Each row is a point on a tangle of strands that fork and nearly touch. The rows are in no order.
Points whose rows are less than 76.5 apart are linked; no others are. Some points are linked to none.
vepa: [-19 -28  33 -22   5  22 -26  16  16   5   4  -5  -2  29   7   4   6 -43
  24  14   3 -11 -11   5 -11  -9 -41  20]
zutu: [ 29  45 -20  36  10  -3  22  -1   8   3  12  33  -5   9   2  28  15  26
 -13 -29 -39  -8  24 -33   4 -17  -5  10]
sesaz: [  6  19  -4   4  24 -19  28 -14 -11  -8 -10  -8  21 -60 -22  -6   6  57
  -6 -40 -16  17 -26  23 -14   3  21   8]
meli: [ 42  33 -22  23   2 -22  25  10  -9   1   5  30  -6 -18  -4  24   2  38
 -29 -25 -29  -5  26  -9  -4 -19  19   4]
nuv: [  3  28 -32   4   3 -19  33  16  25  -2  14   1   8  19 -23  16  12  11
   7 -21 -38  28  12   8 -13  -5 -19  18]
daz: [ 14  43   1  38  31  -5  28  -9   1 -10 -23  15   6 -44  -6  -3  39  51
  17 -38 -39  25 -10 -26   3  -2 -12   9]
dusiv: [ 23   9  13  18 -35  22 -36  17  27  -9   6  17 -19  39   7  22  14 -46
  22  39   1  -9  23 -10  14 -13 -24  -7]
vamif: [-16  19   2  56  15  16  33 -30   0 -17  -8  -4  16 -24 -25 -23  30  32
  20   3  -6  11 -36 -32  20  17 -11 -15]
fim: [-26 -11 -28   2  18  -3  18   5 -28  10 -33 -22 -28 -24  13   4 -32  14
  -9   5  41  -3  12 -10  16   9  -2   7]
Barul: [  3  -2  21  25  25   6  33 -20 -26  -5  -2  14   3 -38 -11 -11  21  36
 -17 -10  -6 -10 -24 -28  11  -9  10  -5]
tuku: [-34  24 -23  31  24   9  -2 -29   5   9  -9 -29  19  10  -5   2 -22  12
  21 -19   0 -16 -16 -15  11  28 -29  12]
koma: [ -7 -23   1 -39 -30  -2 -14  -7  15 -14   8 -11 -18  12  23 -15 -11   0
   3  31  31  37  10  41  -6  17  35 -28]
bul: [-18 -16 -47 -20  -3 -28   0  20 -15  26  -7  -2 -23  26  13  17 -48 -12
 -14  14  26 -12  17 -10  -3  16   1   6]
kivu: [  8 -19   4 -13 -12 -12 -27   6 -37  16   3   7   4   2   3  -7 -45 -20
 -31   4  28 -34   3 -10  14   0  22   3]
Fasel: [-10 -19  16  16   5 -10  10  -5 -27  -6 -11 -18  20 -59 -25 -38 -10   8
  -7 -16  16   8 -31   1  14 -11   3  15]
seduf: [  0 -10 -24 -40   8 -33  30  26 -11  11   8   7   9 -24 -19  -5 -12   7
 -21 -31 -18  16   0  36 -25  -3  13  32]
Nup: [ 20  14 -28   1  13 -12  21 -10 -17  19  24  36   4  26  -8  28 -15  29
 -39 -12 -21 -33   6 -19  -7   9  24  -8]
luri: [-29 -16   7 -25  41   9  -2  17  -1  34  -9   0 -16   9  25  17  -1 -20
   5 -19  -7 -39   0 -19 -28  -2 -34  33]
tov: [-32 -41  12 -30   1  20  -4  24  12   1  -6  -7 -31  33  14  13   2 -35
  22  39  22   6  -1   5  -7  -3 -39  14]
gebed: [-23  -8 -12 -26  14  -8 -15 -19  -8  27  10 -15  33  -8 -10  -6 -40  -8
 -10 -35  -2 -40 -19   6 -13  23   2  15]
tivol: [-18   6 -51   5   7 -20  34  13 -13   1 -21 -20 -26  -7   1  15 -30  24
  -6   5  22  19  17   2   9  11  -4   9]
Gan: [ 22   3  -6  -3 -30 -25 -30   4   2 -12   2 -15  10 -30   0 -23 -29  -6
  -3 -22  11  38  16  42   5 -14  23  10]
mefaf: [ -3   6  10  23   0  10  16 -21   6  -7  24   2  29   6 -29 -13  15   6
  -2  -5 -21  -9 -22 -16   8   1  -5  -9]
zut: [ 22   6   1  28 -35 -29  24  25   6 -26  -5   3 -14 -43 -12 -15  23   3
   4  14  -3  49  13   6   0 -27   9  -1]
Maku: [ -8 -23  34 -41  -4  18 -39  -4  14 -11  -7 -14  -7   2  27  -4   4 -16
  12  13  18  11   1  38 -13  -5   2  -7]
Vadug: [  1  13 -25   6  30  -2  31 -25 -34  12  -2  10   2 -32  -7  15 -20  55
 -32 -23   4 -31 -10  -9   3  19  30  -1]
Gegu: [  6   5 -22 -22 -20 -24 -32 -16  11   5  19 -18  31   9  -6 -11 -44  -4
  -1 -25   4   9  -5  39  -9  17  27  -3]
puzis: [-36 -17  17 -23  28  30  13 -14  14   4   2 -20  -1  34  12   5  29  -1
  17  18   0 -12 -19   0 -12  18 -15 -18]
Vubo: [ -8  30 -21  -3  22 -12  27 -10  12  -9 -10 -19  20 -25 -22   1  12  44
  13 -34 -28  30 -11  28 -14  10   2   6]
tovus: [-10 -28 -25 -46  -3 -21   0   1 -23  16  -2  -3  -7   5  13  -7 -37   5
 -22  12  34 -11   2  17  -6  25  40 -15]
Gaket: [ 30   3 -11 -38 -23 -31 -11  13   5   2  23  20  13  28   7   3 -13   1
 -20  -6 -18   7  18  34 -22   2  36 -10]
pevo: [-14 -10 -23 -47  25 -17  15  17  -5  23   0  -3   1  -4   8  11 -11   0
 -13 -28 -17 -10   8  23 -33   6  -3  24]
Zukuf: [  7  -1  21 -14  -4 -13  23  -7  10 -18  13  -7  16 -25 -12 -23  34  19
   0  -5 -21  25 -18  31 -22  -7  25 -19]
megun: [ -4  -3  11  17   8  14  11 -10 -15  18  34  33  10  43 -18   2  -6 -20
 -18   3  -9 -40 -13 -49  12  -4 -17  16]
nole: [  5 -23  27  13  -2  21 -30  24   4 -10 -33  -7 -19 -22   7  -2   9 -31
  25  18  24  28   7   0  23 -31 -38  19]
Vinog: [-12  17 -27  30 -15  -3  21 -14   1 -22 -19 -28 -18 -22  -2  -5  -3  30
  10  24  25  30   6   6  18  17  13 -29]
koru: [-13 -24  -4 -11 -26  -1 -23  -4   3  -9  -5 -22  -9   1   8 -15 -28 -17
   5  24  42  26   5  21  11   7  11  -7]
Rasu: [ -3   0   1   9  -1  -7 -12 -17 -12  -5  -5 -26  26 -33 -13 -22 -24   6
  -2 -20  13   3 -16  13  13   2   9   2]
bugo: [  0  25   7  38  10  12 -16 -37 -19  -6 -11 -17  21 -30  -7 -14 -12  21
  -4 -14  10 -16 -15 -14  27   8  11 -13]
sini: [ 23   7 -16   5 -47 -25  11  -3   4 -10  37  18  23  30 -37 -15 -12  -6
 -14  22 -10   7  -4   1   7  10  29 -25]
zamib: [ -4 -19  36 -23 -19  22   6   4  24 -25   5  -5   0  12  -1 -20  50 -13
  23  35  -3  25 -12  28  -9  -1   0 -25]
tek: [  4   6 -20  28  -3 -11  10  16 -10   7   4   4  -4  13 -10   8 -22 -12
 -12  -3   4  -4  13 -28  19 -12 -21  21]
Tum: [-28   1 -22   6  21   0 -19 -13 -26  21 -25 -23 -12 -14  19  10 -46   1
  -6  -7  35 -40   4 -17   7  21  -3   6]
giru: [ -1 -10  12  -7 -40  10 -60  -9  37 -11   7 -14   5  28  13  -3 -12 -39
  23  19  11  19   5  30  -3   3 -10  -9]
Relak: [-17 -12  -2 -46  -8  -4 -43  -5  28  -1  -4 -14 -24  12  43  16 -14  -8
   6   4  13  26  21  42 -29   7   6  -8]
Gamu: [ 14  -9  -6 -24  28 -15  29   6 -32  10  -5  14   2 -46   4   6   2  41
 -40 -31 -12 -15  -2  19 -21  -5  34   8]
zadu: [ 17  34 -41   7 -10 -27 -24  -4  15   7  -2 -10   3  17  10  27 -35  10
  -2 -22  -8   2  27  14  -7   8   8  -3]
lebu: [-24  -7   9  23  17  34 -15 -17 -13   2 -18 -22 -16   8  12   5  -4 -12
  11  28  39 -19 -10 -21  26  10 -12 -12]
mit: [  5  26 -49  19  -6 -30  38  -4  -3  -5   9  -3   7  -2 -35  12 -29  38
 -12  -7   0  12  -5   3   4  19  19  -1]
zivi: [ 10  16 -28  13  -8 -23 -26  10   0  16   6   0  -3  35   6  26 -40 -17
 -10 -11   0 -19  22 -16  -1  -2 -10  10]
beb: [  6  -6  10  36   4 -20  42  -7 -33 -14  -6   4  -4 -58 -15 -16   5  35
 -20  10  15   8 -25 -18   7 -10  21 -11]
foti: [  1 -24  43 -30  11   9   4   1 -13   8  21  18  26   7  -8 -15   8 -10
 -19 -15 -16 -35 -19  -1 -13  -9  -3  12]
Naru: [  1   5  -2 -17 -10 -11  13  16  26  -2  28   3  19  39 -18  -1  14 -20
   6  -9 -39  15   4  14 -19 -10 -22  15]
gad: [ 16  21  16  42  28  22 -21   9  11  -4 -38   1   6 -19   7  -7  35  -3
  38 -27 -21  27  -1 -34  21 -12 -45  21]
Gufak: [ 39   5  21  -2 -50   8 -27  23  20 -26 -14  14 -31 -19  21   5  29 -19
  11  29   6  25  40  16  10 -27  12 -14]
Tugev: [  9 -35   3 -51  -6 -21   7  43 -32  14  -4  24 -17  -4  19  -7 -22 -15
 -34   5  14 -16  19  11 -15 -10  13  23]
Zore: [-13  -4 -43 -35   3 -28  23 -12  -3  18  21  -3  29   8 -31   0 -38  17
 -12 -20   0 -10 -25  21 -15  37  24   6]
ziv: [-22   3  -5 -28  24  -7  -3  17  18  -2 -14 -17  -6  -2   2   3  24 -10
  18 -23 -30  45  14  28 -22 -16 -34  29]
muzib: [  9  -2  -2  -5  26  -3  -4  10 -25  31   3  24  -9   7  23  24 -20  -3
 -29 -25  -4 -52  15 -28  -9  -9   0  22]
Sosuk: [  7  -3  43 -24   6  17 -13 -16  11 -14  -4 -14  18 -18   9 -19  38  10
   7 -10 -15   8 -12  29 -12  -4  18 -25]
Fidif: [ -2  -9 -51 -12 -15 -36  18  23 -14   6  -5  -3 -17   3  -4   4 -44   6
 -18   9  28  21  18   8   5   6  18   8]
Kimap: [-21 -24  -6 -50  12  -6  18   1  -7  19  16   8   2  41   7   4  -9  -1
 -18  12   1 -33 -11   3 -23  25  13 -14]
mapul: [ 15  13  35  42  26  53 -18  -9   2   2 -22  17 -11  -1  17   6  42 -15
  31  10   9 -19 -10 -47  31 -13 -17  -3]
zulik: [  3  -7  12  28 -23  35 -43  12  36  -9 -11  -1 -19  23   5  20  14 -46
  40  38  12  12   8  -1  20 -11 -45   2]
Bam: [  3   8 -42  -3 -24 -36  27  -6   1  -9  13 -14   7 -15 -27 -11 -32  30
  -5   4  18  35 -12  32  -2  21  41 -12]
Taviv: [-28 -26 -38 -64  -1 -28  -7  16   3  18  -2  -8 -20   1  23   2 -37 -11
  -5  -2  19  22  19  40 -31  19  12  15]
beru: [  6   7 -26  -5 -31 -27  38  11  21 -22   9  -6 -15  -5 -10  -7  14  14
   6  21  -4  53  11  29 -12   2  23 -21]
ruze: [-33 -16 -14 -10   5  -6 -19   0   0  10 -16 -34  13 -23  -5 -17 -34 -22
  15 -23  16   9  -6  13   0   6 -27  32]
dizes: [  1 -23  53 -44   1  16 -27  14   4   2  11   9  14  23  11 -10  10 -28
   3  -1  -8 -25 -10  19 -22 -10 -13  13]
nokik: [ -3   9  -6  -1  34  -6 -12  -1 -12  30  -2   5  15 -15   8  11 -24  -2
 -12 -53 -16 -40   2 -17 -11  -8 -21  40]
sudor: [  1 -16  30 -20 -18   2   2  28  21 -17  16   6  13  19 -16 -22  30 -35
  16   8 -26  32   0  26 -15 -22 -28  21]
sapok: [ 24   8   2  40 -63  -2   1   7   8 -21  18  13  -1   1 -23 -14  19 -24
   1  40   3   6  11 -12  24  -2  14 -26]
Nirit: [-14 -20  21 -16  -7   9 -29   4  21 -21 -14 -21   0 -23   0 -27  19 -23
  25  -1   4  58  -3  40  -4 -13 -16  13]
bokeg: [-26 -32  20 -40   7  -1   4  16   2  -3  -5 -18   5 -14  -3 -25   9 -19
  10  -6   2  28  -9  29 -13  -8 -14  24]
vunel: [ 33   7  24   2 -17   4  -8  39  13 -10  -6  20 -17   1   9  10  29 -23
   7   4 -23  19  34  -1   3 -40 -19  15]
nugor: [ 19   2  25  50  -6  30  -2  19  15 -10  -7  20  -2  -2 -15  -7  48 -29
  30  15 -10  11  -3 -37  29 -23 -37  11]
Ruvi: [-26   9  -8 -12  50  17  36 -14   3  15  -3  -7   3   8   9  14  25  31
   5 -25 -22 -13 -11  -9 -16  13 -14   5]
luv: [ 28  15  46  37   0  39  -3 -18 -14  -5   4  35 -11 -12   3   2  41  -1
  -6  17   0 -35  -4 -45  27 -17  19 -23]
kuped: [-17  39 -29  16  12   1  26 -18  25 -12 -14 -28   9   0 -11   5  17  38
  30 -11 -21  30  -4  12  -1  23 -14 -10]
doru: [ 33  -6  14 -21 -30 -20 -24  18 -10  -1  15  22  11  17   4 -11 -21 -16
 -23   2  -3  -7  16  17  -2 -14  23  -1]
defu: [ 36  13 -19  11 -18 -25  29  18 -12  -6  11  28 -14   1  -3  14   0  22
 -31  10 -11   0  22  -9   1  -9  32 -19]
ras: [-14  -3  30  31  18  40  -5 -31 -25  -3  -9 -10   1  -5  -3 -10  12  -2
  -1  25  30 -28 -24 -30  30   7  10 -26]
Gub: [  2   5   1 -10 -12  13  -3  -8  15  -2  13   2 -11  54  14  18  11  -8
   3  35   2 -15  12  -5  -4  17  11 -39]
dol: [ -1  -5   0  -8  -6  13 -16   0  -3   0 -10  -5 -36  32  31  26  -7  -7
  -4  45  34 -13  18  -8   6  10  12 -34]
lor: [  3  -2 -32 -30  10 -25 -12  -3 -18  33   4   3  30 -26 -10   2 -52   2
 -24 -46  -5 -35  -4  15 -18  15  17  28]
rivo: [  9   5 -10 -15  -8 -32  26   6   4  -8  22  -1  24 -20 -33 -14   1  16
  -8 -23 -26  31 -16  35 -21  -5  20  11]
Nin: [-21 -22 -11 -33   4  -4   7  21   4   4  -9  -9 -31  19  22  14  -6 -10
   0  20  17  12  18  11 -13   0 -12   4]
meze: [-22 -38  18  15 -13  23   7   0  -2 -15   1 -18   4   6 -23 -29  11 -24
  14  41  27  14 -25   3  20   4 -13  -8]
Dup: [ 10 -19 -16 -28 -13 -20  24  14 -23  -2   0   9 -21   2   9  -2 -13  20
 -30  29  24   5  10  14  -2   9  50 -28]
Muzu: [ 10  10  -1   5  28 -11  38  -5 -10   8  16  27  17 -25 -26   6  12  35
 -18 -45 -43  -4 -15 -12 -12 -17 -11  30]
rer: [  6  27  -5  33 -32  15 -17 -35  12 -17   7 -17  17   1 -11  -7   7   1
  10  19   6  -6  -2  -3  21  22  22 -45]
fedu: [-10 -16  10 -12  19  -2  20  19 -10   4  -4  -2   4 -18  -8 -10  10  -2
  -4 -17  -8   6  -4  -3  -3 -19 -18  23]
kidi: [ -9  27 -28  26 -15   5  33 -11  25 -22 -11 -19 -12  -5  -4   3  29  28
  23  24  -4  29  10  -4   9  20   2 -32]
geno: [ 18 -11 -10 -22  12 -18 -12  32 -29  22 -15  16 -26  -5  34  25 -24  -4
 -32 -12   7 -26  35  -2 -11 -16   9  19]
nalu: [ 10 -36  34  -2 -28  -8   2  30 -20 -16   8   8   8 -18 -21 -39  -9 -29
  -9  16  19  13 -13   8  10 -27   0  22]
Buro: [ 34  10  29   4 -15  14 -39  22  14  -3  -5  17 -18  17  24  24  10 -30
   8  11  -6 -14  31  -6   4 -30 -18   5]
bor: [-16  18 -34  20  14  -8  31 -25 -25   4  -1  -8   9 -17 -25   2 -33  40
 -16  -7  17 -15 -18 -11  16  28  17  -4]
gel: [-19  -1 -23  -4 -13 -10 -20 -15   6  14  22 -12  18  52 -10   3 -36 -22
   2  11   6 -20 -12  -8  -3  28  -4  -8]
Zutab: [-25   7 -31 -28   6 -10   5 -14  18   0   1 -31   3   9   7   5 -14  18
   9  -9   2  20   1  37 -19  27   8  -9]
Lus: [ 15  29   0  65  -9  -4  27 -35 -10 -12  22  29  16 -29 -41 -11  11  31
 -10 -10 -24  -3 -24 -41  18  -6  -1  -2]
mado: [-20 -31  -8 -74  15 -14  22  18 -10  24  10  11   4  13   9  -3  -5  -4
 -21  -6 -11 -22   0  24 -39  18  11  11]
boz: [ -4 -34  18 -43   2   2   4  28 -20   1 -15   3 -31  -1  25   2  -5  -9
 -14  22  25  -2  14  13  -7 -12   6   6]
nimig: [ 36  -1  14 -18 -38 -15 -45  14   6 -12   4   4   3  -6  16 -13 -17 -22
  -6  -9   1  24  27  38  -6 -22  20   4]
bufe: [-22 -15   6   5 -14  20 -47 -14  21  -2  -1 -24  -1  31  10   7 -15 -35
  24  26  25  -4  -6   6   3  11 -23  -9]
pil: [  9  37 -20  34  36   5  33 -26 -24   2 -18  15 -11 -28  11  21  -2  67
 -19 -20  -5 -21   3 -21   9  12  21  -5]
zuv: [ 17  34   5  43  37  12  12  -1   3  -2 -23  21   3 -18   6   1  35  22
  19 -38 -30  13   1 -46  16 -16 -28  23]
vunuk: [ 12   8 -16  27 -28 -26   1  12   1 -21 -10 -15  -2 -40 -14 -21 -14   3
   4  -7  11  48  10  16  13 -18   5   9]
Bolif: [-17 -25  17  -8  28  17  36  23 -17  15   0  17 -24  20   8   9  16 -12
  -7  14   8 -23  -1 -33   5 -14 -22  21]
kevi: [-10  13   4  29   5   4  47 -32  10 -14  24   5  23 -11 -34 -14  35  36
   4   3 -26   5 -39 -13  -2  13   7 -24]
Rivam: [  3 -20  28   9 -11  11 -15  10 -20   7  19  18  12  33 -16  -7 -18 -41
 -11  18  11 -34 -12 -24  15 -10 -16  15]
Kenol: [-31 -13  13 -28  44  19  18   5  11  15  -5  -9  -8  21  18  11  31  -3
  14  -8 -15 -11  -7  -9 -21   2 -30  12]
Riv: [  8  32   5  68 -13  13  -7 -39 -10 -14   3   0  27 -25 -31 -19   1  13
   2  -4  -3 -10 -18 -30  35   6   5 -14]
Vubig: [  2  16 -25 -15 -11  -7  15 -11  25  -1  22  -1   5  49  -1  17   7  11
   0  12 -18   0   7   7 -13  23  15 -35]
pozu: [  9 -13 -23   1 -28 -30  -1  27  -9   0   8   2  -3  12 -11  -4 -38 -21
 -13   7  16  17  17   1  10 -13  -1  17]
Nov: [ 22  17   5  61 -46  11   0   9  22 -17   7  14   7  -8 -27 -13  38 -25
  20  16 -16   9   8 -27  28 -13 -17  -6]
Poz: [ 12   9  -3 -11 -30 -14 -48  -9  26  -1  19  -8  21  34   7   1 -24 -23
   6  -7  -9   0  11  24 -11   5   5 -11]
Rizar: [ 21   2  29  -4  16   3  -4  11 -11  -3 -13   4   2 -29  12  -4  21   9
  -9 -24 -15   1   8   3  -1 -29   3   7]
mis: [ 17  37  -8  25  30   0   0 -16 -11   5 -19   3   4 -23  15  16  -1  39
  -8 -40 -13 -16  13 -11   8  -4   5   1]
Vozi: [-22  24 -11  51  27  18  19 -28  -2  -4  -9  -8  20  -4 -16 -11   5  22
  20 -16  -8   0 -25 -33  24  17 -29  12]
deko: [ 35  15 -29   7 -31 -38  27   1  -5  -4  32  31   8  13 -31   6 -15  26
 -30  12 -13   3   4  -4   0   7  44 -24]
tumig: [ 16 -13  46  14  11  25 -10   6 -31   3  -5  17  -4 -15   2  -5   6 -15
 -11   6  17 -33  -9 -28  24 -28  -1  11]
kod: [  7 -12  13  28 -49  33 -31   4  25 -24 -13  -3 -16  -1  -5  -6  19 -37
  30  53  27  22   6   9  29  -4 -13 -19]
vipot: [  9   5  25  10  22   8  16 -10   4   2  19  19  27  -5 -17  -8  31  12
  -5 -33 -42  -7 -17 -18  -4 -17 -16  13]
tuv: [  8  11 -12   9 -35  -7 -12 -23   0 -10  21  -8  21  19 -19 -15 -19  -5
  -8  19  11  -1  -7   5  15  22  35 -36]
pum: [ 16 -14  31   0  -4  10 -25   1 -29  -2 -10  -3  -6 -19  11  -6 -14 -11
 -18   6  29 -23   4  -3  18 -17  15  -4]
zili: [ 20 -25  44  11 -26   0  17  41  -5 -22   3  21  -6 -12 -19 -25  31 -26
   3  29  -4  20  -6  -1   4 -37 -16  16]
Buvu: [ -3   8 -18 -13 -39  -5  -2  -1  43 -26  10 -12 -12  11   3  -7  17  -5
  22  18  -5  62  24  40 -10   7   7 -18]
tenen: [  3 -13  44  -4  47  28  35   2 -12   5  -4  29  -7  -8   9  -3  57  19
  -4  -9 -22 -14 -18 -33  -4 -21  -7   7]
Gudag: [-18  -4 -16 -29  17  -7  15 -22  -8  12   6 -19  29 -22 -15  -8 -22  26
 -11 -28   1 -15 -27  26 -14  25  23   0]
vuvi: [-14   3 -24  18  22  -4  14  25  -6  15 -16  -4 -27  13  14  23 -13  -8
   4  -6   7  -1  23 -31   8 -13 -39  34]
gomin: [ 13  12  35  -7   2  32 -26 -18  24 -15 -19 -12  -1 -15  23   0  52   7
  25   4 -11   5   6  10   1   0   8 -37]
Kap: [ -4  -5 -22 -27  24  -8  14  -8 -18  31  21  28   0  41  13  27 -13  17
 -33   0 -10 -52  -1 -17 -19  27  25 -14]
redut: [  4 -18  40 -11  37  27  15  28 -14  12 -17  20 -24  -2  22  10  34  -8
   2  -1  -2 -15   2 -26   2 -29 -22  23]
Sudum: [ 23  56 -30  29   5 -15 -14 -12   7   2 -12  -5  11  -7   7  26 -22  32
   0 -40 -20  -8  23   3   3   2   0   7]
zibu: [-18  13 -28  -9 -13  -9 -18  -2  45  -6   8 -23   3  37   5  14  -6 -16
  23  -3 -15  34  16  25 -18   8 -26   4]
zosev: [  6  -4  42  18  29  44 -50  -3  10   4 -26  -4  -3  -3  21   8  24 -25
  37  -2   8 -14 -14 -20  16 -15 -35   7]
boni: [-29 -22 -12 -18  -8  -5 -19  -4   6  -5 -16 -34  -5 -25   7 -21 -30 -11
  11  -5  31  39   2  33   4   5  -4  17]
Dila: [ 29   9  33  30 -26  12  14 -14 -14 -10  31  43   2   4 -20  -7  25  -1
 -24  25 -16 -28  -4 -36  14 -10  24 -27]
nagas: [  0   0 -20  33 -32 -24  43   1  -6 -23   4  -8 -14 -24 -21 -17   0  17
  -6  37  24  30  -9  -1   9   4  27 -29]
zenu: [-16  -7   4  25  22  22 -16   7   3  -1 -38 -22 -12 -12  10   0   7 -11
  29   1  17  16   1 -18  21  -7 -43  19]
dipan: [-21 -34 -29 -55 -11 -28 -19  15  -6  24  -1   2 -20  33  21   2 -47 -20
 -10  21  29  -9   9  11 -19  27  15   1]
Kasa: [ 19  10  17  18  -1   7   6 -22 -29   0  16  23   5  -3  -6   1  -1  14
 -35   8   2 -32  -3 -26  16  -2  33 -25]
zifab: [-14  12  -4  32  20  17  -6 -18 -25  14 -13  -6  -9   9  11  13 -21  -1
  -7   3  25 -35   1 -38  22   6  -5   1]
nemi: [-10  -1 -56 -44  -1 -35  16   5  10  14  15  -5   8  25  -8  10 -32  15
  -5  -8   1  18   0  34 -22  31  26   0]
bidog: [ 20 -12  32   1 -36  12   2  40  23 -24   4  22 -11  10 -10  -7  45 -36
  23  34 -16  28  12  10  -1 -30 -26   9]
nupi: [ -2 -25  34  -6 -14  30 -38  12  26 -21 -26  -6 -14 -19   9  -7  29 -29
  37  27  14  47  -1  23   9 -19 -28   3]
nasav: [ 15  -4  28  45   4  18   6   7 -13  -5   0  18   2 -13 -14 -11  19 -10
  -2   3  -3  -6  -9 -39  26 -28 -16  13]
detaf: [ 31  -9  -9 -24 -23 -34 -17  16 -31  14  14  36   8  25   0   0 -37  -4
 -42  10   7 -26  13  -1   3   1  40  -9]
Fole: [-18 -21  25 -31  16   9 -46  -2  -4  22  -6 -13  -8   9  31  10 -22 -27
   3  -6  16 -49  -8   1 -22   5  -8   4]
mut: [ 10  20 -38 -12  11 -15  39  -7   6   9  27  19   6  35 -12  31   1  39
 -21  -5 -28 -12   2   3 -17  21  23 -20]
gusi: [-19 -21  32  -8  26  38  14  -4 -11   9   5   6 -10  31  10   7  20 -13
   1  28  14 -36 -19 -24   5   3 -11  -7]
Tar: [  9  39   3  41   1  25  16 -23  20 -11  -6  10   0  -7   1   3  56  27
  22  -2 -24  -3   4 -34  14  10   2 -30]
gak: [ 41  16   3  10 -68 -12 -16  16  20 -24   9  14 -11  -8   0  -5  20 -17
   3  22  -7  17  35   9  10 -13  25 -25]
bobop: [  3 -15  -5 -54 -18 -24 -27  -3   4   7  19  -1  14  18  14 -18 -29  -5
  -6  -6   8  11   3  49 -23  19  37  -7]
zefi: [ -2  11 -17  -8  26   0  -3  -2  -8   8 -26 -14 -25  -7  38  27  -8  26
 -10 -11  10 -13  26   3  -6   6   7 -10]
Vupa: [ -9 -29  33   7 -22  30  24  12  14 -22   9   4  -3  16 -19 -21  45 -21
  23  56   7  14 -22   4   6   0 -13 -18]
keso: [-29 -27   9 -48  23  -1 -27  21   0  34 -16  -7 -18  -9  30   8 -21 -36
   5 -18   1 -38   6   2 -41   1 -27  35]
deva: [ -6  -6  28  19  32  34 -19   2  12   0 -25 -11   9  -4   1  -9  36 -14
  37 -11  -9  12 -18 -19  13  -8 -46  13]
rolev: [  4  -3  16  13 -29  27 -38 -17  22 -23 -18 -20 -14 -14  15  -4  12 -14
  21  34  28  18  10  15  22   3   6 -32]
Vil: [-22 -34  16   8  -3   5  14  -2 -17 -15 -14 -27   1 -34 -14 -36  -1  -3
   4  20  34  19 -26   7  16  -3   5  -5]
zat: [-18   1 -32 -34  -2 -26 -21   7  28  16  16 -13   3  43  10  19 -25 -14
   8 -14 -18   3   9  23 -39  15 -11   9]
penag: [  6  -7   2  32 -21 -40  57  -2 -17 -18  16   9   2 -44 -34 -21   8  26
 -19  25   8  22 -34  -6  -8  -6  23 -16]
bil: [-13  -1 -16 -30  44  -1  29   1  -8  27   3   9   2   4  13  23   4  21
 -17 -31 -26 -32   1   0 -29   9  -2  14]
sela: [ 13  40   0   6   9  -4 -16  -1  28 -18 -23 -15  12 -29  -1  -5  39  13
  30 -37 -44  47  15  17  -8  -9 -16   2]
suse: [-10  21   0  40  42  28  11 -14   2  16  -8  14  -8  23  16  14  17   3
  15 -18  -8 -21  -6 -53  12  -7 -30  23]
ler: [-25 -13  12 -11  33  22  14 -13 -17  31  24  22  -4  42   8  13  -2 -13
 -13   6   0 -61 -19 -40  -7  13  -9   7]
nimak: [ 28  28  29  53 -13  47 -18 -15   9  -6  -8  26  -5 -10   3   4  55 -15
  25  13  -5 -26   2 -46  36  -7   2 -20]
fom: [ -1  12 -17 -34 -10 -11 -13   2  32 -12  -4 -10 -18   9  26  14  10   3
   8  -1 -12  49  33  46 -25  -1   8  -9]
soso: [ 26   5  13   0 -11 -16  16  22  -5 -16  -9   7 -18 -35   8  -3  25  16
 -12   1 -10  26  18  13  -8 -26  23  -8]
zamuk: [ -5  -5   1  23  12  12 -27  17  -7   7 -25 -12 -30   3  21  18 -21 -23
  11   6  29 -10  19 -26  17 -15 -35  24]
larob: [ -6  16  13   9  13  24 -21 -26  11  -6 -17 -26   5  -1  19   4  18  11
  18  -4   2  -7  -1   0   5   9  -2 -25]
ferez: [ 24  26  -7  34   1 -17  38 -20   1  -6  28  29  19 -21 -39   4  10  40
 -15 -28 -39   1 -16 -18  -2  -8   2   6]
Zib: [-17   1   0  10  -8  12 -34 -11  25   6  20 -12   8  64   2  16  -8 -35
  20  18  -3 -23  -7 -10  -9  18 -23 -10]
furon: [ -1  22 -10   9 -12  -2 -16  -3  36 -14  -6 -21  15   2  -4  -3  17  -6
  29 -15 -26  42  12  22  -2  -4 -23   3]
panin: [-16  17 -27  -8  12 -21  23  14  15  -3   1 -17  16  -8 -25  -1   3   5
  13 -34 -31  42  -1  26 -16  -6 -25  32]
nor: [-10 -17  18  25  -6  26 -14   3 -24   3   3   3  -8  24 -11   0 -13 -39
   0  41  36 -26 -13 -29  30  -2 -13  -1]
vul: [-20 -32  33 -51  11  15 -53   4   7   8 -20 -13 -26  -3  45  15 -12 -23
  12   6  24 -16   3  24 -24  -3 -11   5]
numuv: [  2  -9   4 -15 -30   0   2 -18   4 -18  14 -11   0   7   1 -21   0   7
  -4  33  22  11  -7  26   1  21  49 -48]
zisen: [-34 -16   7  -9  17   9 -46 -11   4  16 -24 -35  -5 -11  23   1 -27 -23
  18 -14  24 -18  -7   1  -7   8 -27  17]
nub: [-18  38  -9  36  20  19 -27 -36  12  -4 -32 -31   4   1  23   8  -6  21
  30 -14   5  -9   2  -9  14  25 -18 -12]
semet: [ 18   8  -5  -6  12 -17  -7   1 -18  15   3   6  24 -29  -7   3 -25  13
 -26 -50 -17 -20   1   7  -3 -12   9  26]
Fega: [ -7 -20  11 -13  12   2  16 -10 -29  14  21  16  22  -5 -18 -13 -14  -1
 -30 -13  -2 -38 -22 -15   2   2   8   9]
tumu: [ -2  -4   9  12  20   9  33 -31 -32   7  23  28   8  -9 -20  -3   1  27
 -33  -8  -8 -32 -24 -32   7   0  13  -5]
fod: [ -7  -2 -24 -29  -5 -28 -40  -4   8  26  17  -5   8  48  12  13 -41 -13
  -4  -6  -5 -31  -3   6 -30  26  12 -12]

Follow the links from the first point to the second, and from the first to the third. Name the last point that the two ways share.
penag / Zore / bobop => tumu
gomin / defu / vuvi => Kenol
panin / vuvi / geno => tumu
redut / Fasel / beb => gusi
bul / numuv / mut => Kenol
ras / pil / nasav => tek
Gaket / fim / foti => zenu
bugo / Kap / tenen => pevo
Nov / tivol / Sudum => tek
nor / tovus / bobop => Fidif

A fork is a point with three links, a tip a point with one. Leave the first point through the second and follow the links. Name the first fork or tip that comes.
nub / tuku => zamib
Vubo / kuped => tumu
sela / furon => doru
tumu / Fega => Zutab
dol / Gub => pevo
vunuk / zut => zenu
doru / detaf => Gufak
pevo / mado => dol
Gaket / bobop => sela
Bam / mit => tek
